Each row is a point on a landscape with many valleys, with its height.
A ball rolls from a point to the lowest of its 2 nearest points, and stops where none of them is lower. Distance is the straight distance between rows; heights are no part of it.
gide height 392: [ 30 -20 -57  39 -19 -34 -37  -1  14  -9  -7  35 -11  -6  -6  -1 -18  22
   8  37  11]
Roba height 322: [-31  35 -17  32  -3 -26 -49  42  17  31   6  64 -37   3  20 -22  -6  45
 -53 -19 -12]
barok height 260: [ 26  -2  28 -20  -2  17  -5  20  -4 -20  18 -10   1  24  34  50 -15 -17
   7  36  14]
goto height 457: [ -3  16  -2   5  34  41  42  -9  -7  37  10 -17 -18  -7  -1  -3  17   6
 -28 -15 -31]
rom height 340: [-21 -42 -39 -12  44 -18 -13 -42 -18 -12 -31 -56   7 -11 -28 -20  16 -43
  27   1 -23]
vokap height 200: [  5  -1 -19  27 -34 -23  41 -21  28 -68 -32  58  59 -33 -51 -17  13  33
  20  40  21]
doraf height 644: [  5 -25  18 -33   9  26 -25   2 -39  16 -10 -29  19  83  -1  39 -24 -52
 -15 -30   3]
vom height 498: [  3 -19  22 -56  -6  -3 -33 -27 -16  10  23   3  15 -18  12 -44  90 -51
   4 -42  -6]
remig height 329: [ 30 -26   9 -14 -29 -27 -28 -38  31 -23  31 -31   9 -61  -5 -33  -3  33
  40  41  37]
dozaz height 607: [ 28 -39 -32 -26  15 -23 -29  -4 -19  61   0 -28  19  15  -4  33 -22 -24
 -11 -12 -15]
Zapen height 625: [-12 -12  -1 -32  31   5  -8 -42 -35   6 -20 -47   9  66 -18  31 -33 -39
   6 -17 -13]
vate height 562: [ -4 -28 -12 -11  -5 -30 -60  16   5  40 -17  -7  22  28  -1  38   1 -36
 -11  -7  16]
kof height 189: [-58 -12 -41  23   7 -13 -24  54 -15  30 -38  46   0  -3  18  -4  33  -9
  -5 -22 -15]
kugo height 482: [-24 -10 -43  44   0  -5  25   2 -65  -4   3  31 -24   6  -9 -13  -5  58
  13   7 -19]
Lofit height 509: [-38  12 -36  18  12  -9  20  28 -73  14  -5  29 -24  12  -4  23 -24  23
  -8   2 -26]
lik height 324: [ 39  -1  -8  -7 -15  45  -1  22 -13 -51 -12 -10  13  30  37  30 -27 -30
  43  24  12]
dadod height 282: [-34 -55 -64  17  26 -52  12  -8 -28 -34 -57 -37   8 -13 -13 -22  10 -20
  27  23 -19]
gato height 70: [  4  11  19 -31  20 -21  36  41   9  38  -4  -6   2 -16  37  62  18 -24
 -27  25 -32]
zates height 204: [  5  -5   2  -9  28  28  -7 -24  20 -11  45 -54  -4 -18 -57  -5 -52  49
  56  16  14]
tifed height 521: [ 17 -44 -14   8 -10 -17 -57  37   1  29 -51 -31  45  21   7  15 -21 -70
 -14   0  24]
Kabav height 495: [-12 -18  37 -45  -2 -22 -65  12   1  10   6  30  10   0  20 -28  82 -51
 -25 -50 -10]
zata height 365: [ -2  61  47   1 -41 -15  45  44  58 -31 -14  61  41 -24  46 -37  14   9
 -23 -14  32]
vud height 707: [  5  11  57  -8 -29  38   1 -47   5  17  44 -21  10   6  25 -44  -8  46
   9 -31  41]
ves height 438: [ -6 -51 -60  17  -4 -32 -39 -22 -20  -2  -1  -9  -5  -9  -8  -9  -5  15
  19  13   6]
mog height 182: [-82  33   1  30   8 -37  31  20 -38 -24 -41   6   0 -19 -11  29  30  18
   2  26  -5]
lefu height 553: [-55   0  -1 -18   6 -81 -68 -31 -14   6 -13  -6   8  32 -45  36   9 -22
  -1 -39  19]
peg height 170: [ 48  25  46 -31 -29  15  41  11  -5 -22  29   8   0  -5  15  48 -30   7
  -1  40   5]
Doteb height 167: [ -1   7 -54  27   5 -26  56  12  -9 -68 -44  20  23  -1 -29  19 -13   4
  34  46 -11]
simok height 653: [ 40 -29 -29 -22   6  12  -8  20 -20  59  28   0   2  -3  36  21 -17   0
 -10   5 -37]
lanev height 347: [-55  16  22   3  18  -2  20 -51 -36  19  -3  11   4  -8 -14   1  50  19
   0 -45  -9]
nek height 511: [ 20 -26  17  -8  28  72 -19 -19  45   1  20 -46 -17  -2  -5 -18  25 -28
  -4 -34  -4]
zozal height 236: [ 72  -4   6  26 -26  35 -53  22  39 -27  14  39 -14  34  35 -24  -4  -6
 -11 -11  27]
suba height 493: [ -3  50  30  20  -5  15  78  37  34  -3 -35  24  -7 -22  10   3  34 -19
 -26   9 -10]
gofa height 393: [-35  34   1   9   5 -32 -19  33  -2  33   5  27 -30  27 -31  54 -32   4
 -52   6 -17]
Nobub height 305: [ 66  -9 -22  21  -2  20 -46  -3  60 -11  26  11 -28  13   0 -11 -17  -1
 -20   9   6]
gatik height 401: [ -1 -31  -5   0   6  34 -36 -21 -13  14  11   5   0 -14  24 -47  54 -22
  -1 -40  -2]
zerug height 402: [ 13  15 -17   4  31  53  52   2  27   8  15 -43 -13 -28 -25 -19  -8  11
  13   2 -25]
Sokar height 395: [-50 -28 -17  -2  25 -33 -19 -66 -42 -19  -8 -38  10 -10 -29  -6  26  -7
  41 -13   9]
pato height 348: [ 30   3  -8  39 -12 -11 -40   5  30   2  11  16 -35  23 -12  20 -21  -3
 -28  18  12]
dosom height 737: [  2 -16  72 -37 -30  16  19 -50  50  16  47 -45  17 -20  15 -47   4  12
 -13 -22  44]
Fav height 256: [ 44  45  27  -3 -20  19  20  52  34 -24  -2  62  22  -1  51 -12   8   8
  -5   0   2]
Sopip height 258: [-75  35  20  25  -4  -1  43  -7 -48   1 -16  14   2  -8  -8   0  33  37
   9  -2   3]
Dotog height 428: [ 31 -17 -44  -6 -16  28   3  55 -52  25 -34 -10  -8  33  -9  -2 -78 -34
 -17 -10 -12]
Daf height 849: [ 18 -27   7 -12 -20  -2  -9   9  23 -32  -1 -24   1 -55  10 -19  53 -63
  20  37  16]
kogif height 427: [-36  20 -12  16  17 -45 -28   1  -8  50  -5  19 -13  39 -54  40  -1   2
 -46 -40 -21]
migar height 135: [ 54   5   1   1 -25  33 -24  60  35 -30 -14  56   1  34  55  13   6 -20
   2   6   8]
vuvu height 208: [  0 -16 -29 -20  35  19  -9 -24 -45  -8  13 -49 -12  28 -33  10 -88  12
  32  13 -21]
faraz height 809: [ -5   6  30 -16  -9  15  51 -20   0  20   1 -33  22 -37  32   1  16   6
  15  15   9]
durog height 125: [ -3  -5   3 -21  43  27  19 -28  -8 -12  24 -75  -5  -4 -29  16 -53  11
  38  17  -9]
rol height 398: [ 32   0  52  -7 -28 -37 -40 -25  38 -35  41   7  -3 -22  15 -23  -9  23
   2  29  52]
geno height 370: [ 33  38 -14  37 -22   1  14 -32  17 -47  17  61  13   2 -45 -16 -30  66
  -6  23  17]
sede height 80: [-55  -9 -14  25  17 -14   0   7 -19  -9 -39  11  -5 -11   7   5  34 -27
   1   1  -7]
zepa height 645: [ 10   8  21 -11  -6  89  16 -11 -58  -1  38  -9  -6  27  11   0 -29  23
  30 -28 -10]
baden height 501: [-50   1   0  -9  10 -50 -50 -31  -6   5   1  16 -17  20 -54   0  58 -40
 -21 -51   0]
pavi height 359: [-48  59  -2  25 -11 -32 -23  36  -4   6   5  56 -37  10 -13  20 -27  61
 -38   3 -17]
zab height 550: [ 42  39  26   4 -10 -49  18  17  78 -14   9  40  -3 -48  21 -18  14   1
 -36  30  10]
bov height 477: [ 26 -22 -34  18   2   8 -25  40 -13  45 -54 -30  18  41  -1   1 -48 -56
 -39  -8  -9]
peve height 502: [ 44  44  16  27 -28 -33  20 -28  89 -44  15  47   7 -36 -23 -32  -7  20
 -30  16  29]
panu height 243: [-12   1  -2 -17  28 -25  28  25   9  60 -12   9   4 -29  22  16  59 -32
 -36 -11 -49]
dif height 688: [ 58 -40 -62   6 -17  25 -24  35 -19  64  28  15 -14   5  20  -9 -47  26
  -3   9 -23]
vebi height 380: [ 45 -11 -47   4 -12  45 -11  38 -26 -10 -18   6  -3  43  12   8 -63 -23
  24   6   1]
loda height 573: [  4  11  10 -18  14  62  49  20 -48  -2 -14 -13 -19  39  19  31 -26 -28
 -11 -19 -26]
bune height 268: [-38   5 -16  23  -8 -18 -65  47  21  31 -16  52 -15   1  15 -13  30  -9
 -39 -32  -7]
zus height 577: [ 16   3  44   2  21  -1  -2 -26  54   3  22 -19 -26  -8 -10  11  37 -30
 -51   8   5]
Kaza height 545: [ 32  -7  53 -10  21  42 -16 -35  51  -5  45 -46 -14  13 -18   1  18 -12
 -32 -18  12]
pid height 467: [ 12 -37  -3 -31  24  57 -22 -19   2  11  10 -44  13 -15  23 -25  39 -29
  22 -31   0]
Masiv height 36: [ 32  42  56 -30 -11 -10  65  32  22   2  14  -3   3 -17  36  47   6  -3
 -18  40  -3]
tiv height 373: [-18 -11  18 -38  21 -26 -12  35  19  32 -12  11  11 -21  30  14  82 -57
 -24 -28 -21]
tudaz height 594: [-23  -4  -7 -23  15 -56 -24 -42 -24  17 -32 -40  17  64 -38  45 -13 -38
  11 -27   1]
Velu height 787: [ -6   0  41 -41 -37  33  76 -19  28  36  25 -39  24 -28  24 -20 -24  37
  30  13   9]
retes height 192: [-14   6  -5  33  -5  34 -21  20 -12 -29 -20  28 -14  15  29  -9  28 -10
  17  -7   8]
mafil height 233: [ -6 -36 -75  39  22 -37  29   9  -3 -46 -33 -22  -8  -4 -27 -17  -5  13
  29  24 -24]
lal height 264: [  9 -28  -9   2  13  -8 -32 -41  38 -31  34 -60 -11 -32 -34   2 -26  25
  43  36  23]
vopi height 763: [-26 -12  32 -35 -56  12  43 -54  61   8  18 -38  12 -24   1 -52 -13  24
  39   1  41]
gupo height 451: [ 20  33  41  19 -25 -53   7 -42  50 -29  28   9  -5 -30 -22   0 -14  42
  -4  43  41]
Vus height 534: [ -6  38  15   0  15  36  75  40 -10  -7 -32  -5 -10   2  10  27  14 -43
 -13  10 -25]
dizak height 831: [ -6 -17  21 -14 -18  -8  33 -11  16   1 -12 -34  22 -64  21 -17  50 -35
  28  23  13]
fezi height 588: [  5  13  51   1   3 -44  -5   4  57   2  18  12 -16 -32  17  -5  29 -12
 -52  19  12]
nodub height 429: [  5  -6 -13   4   1   8   8 -17 -41  22  30   3 -11 -18  13 -17 -12  56
  10   4 -15]
nivel height 608: [ -6   1  21  -8  10  49 -12   7 -54   0   0  -6   8  57  20  31  -4  -9
   9 -32  -7]
Velud height 363: [ 15   8   3  15 -13  -7 -15   3 -14   6  28  38 -10 -12  42 -34  -5  53
  14   3  11]
tup height 674: [ 22   9  49  -6  -2  67 -16 -28 -14  12  61 -18 -21  33  -1 -11 -32  56
   5 -26   5]
ror height 281: [-16  10  29  21 -25  18  -4   0 -10 -11   1  23   5 -12  41 -35  24  18
  10  -5  22]
dibef height 452: [-25 -38 -38  -1  22 -30 -30 -58 -47  19   3 -22   6  22 -29  13 -19  20
  14 -22  -5]
diba height 436: [-32  14  20  -5   9 -27 -41 -30 -20  29  10  34 -11  21 -14  -1  55   5
 -12 -71  -3]
Bar height 76: [-18  27  -6  31 -27 -42  39   2  10 -64 -36  32  24 -23 -21  25  14  25
  25  40  18]
pulo height 283: [ -9 -14 -48 -18  43  16  39   9 -63 -21 -16 -39 -19   4 -40 -17 -81  36
  33   7 -46]
Bami height 537: [-49   9 -29   0   3 -13   6  45 -66  27 -50  16  -3  36  -4  25 -45 -21
 -26  -5 -28]
lapa height 437: [-23  53  34  25 -23  -7  51  33  45  -4 -26  45   2 -36  29 -43  39  -1
 -22 -15  15]
lok height 343: [ 15  -3 -43 -10  35  40  60  20 -19 -13   1 -33 -10 -20 -46 -24 -41  32
  39  17 -30]
zubup height 304: [ 22   5 -28  16 -23  13  19 -29  10 -68   4  33  28 -11 -42 -10 -24  49
  43  29  21]

For each start below, name the point where the ball stops.
Zapen => sede
vud => migar
Sokar => Bar
peve => durog
goto => durog
doraf => migar
kogif => sede
Lofit => sede
Bami => Masiv
simok => Masiv
ves => migar
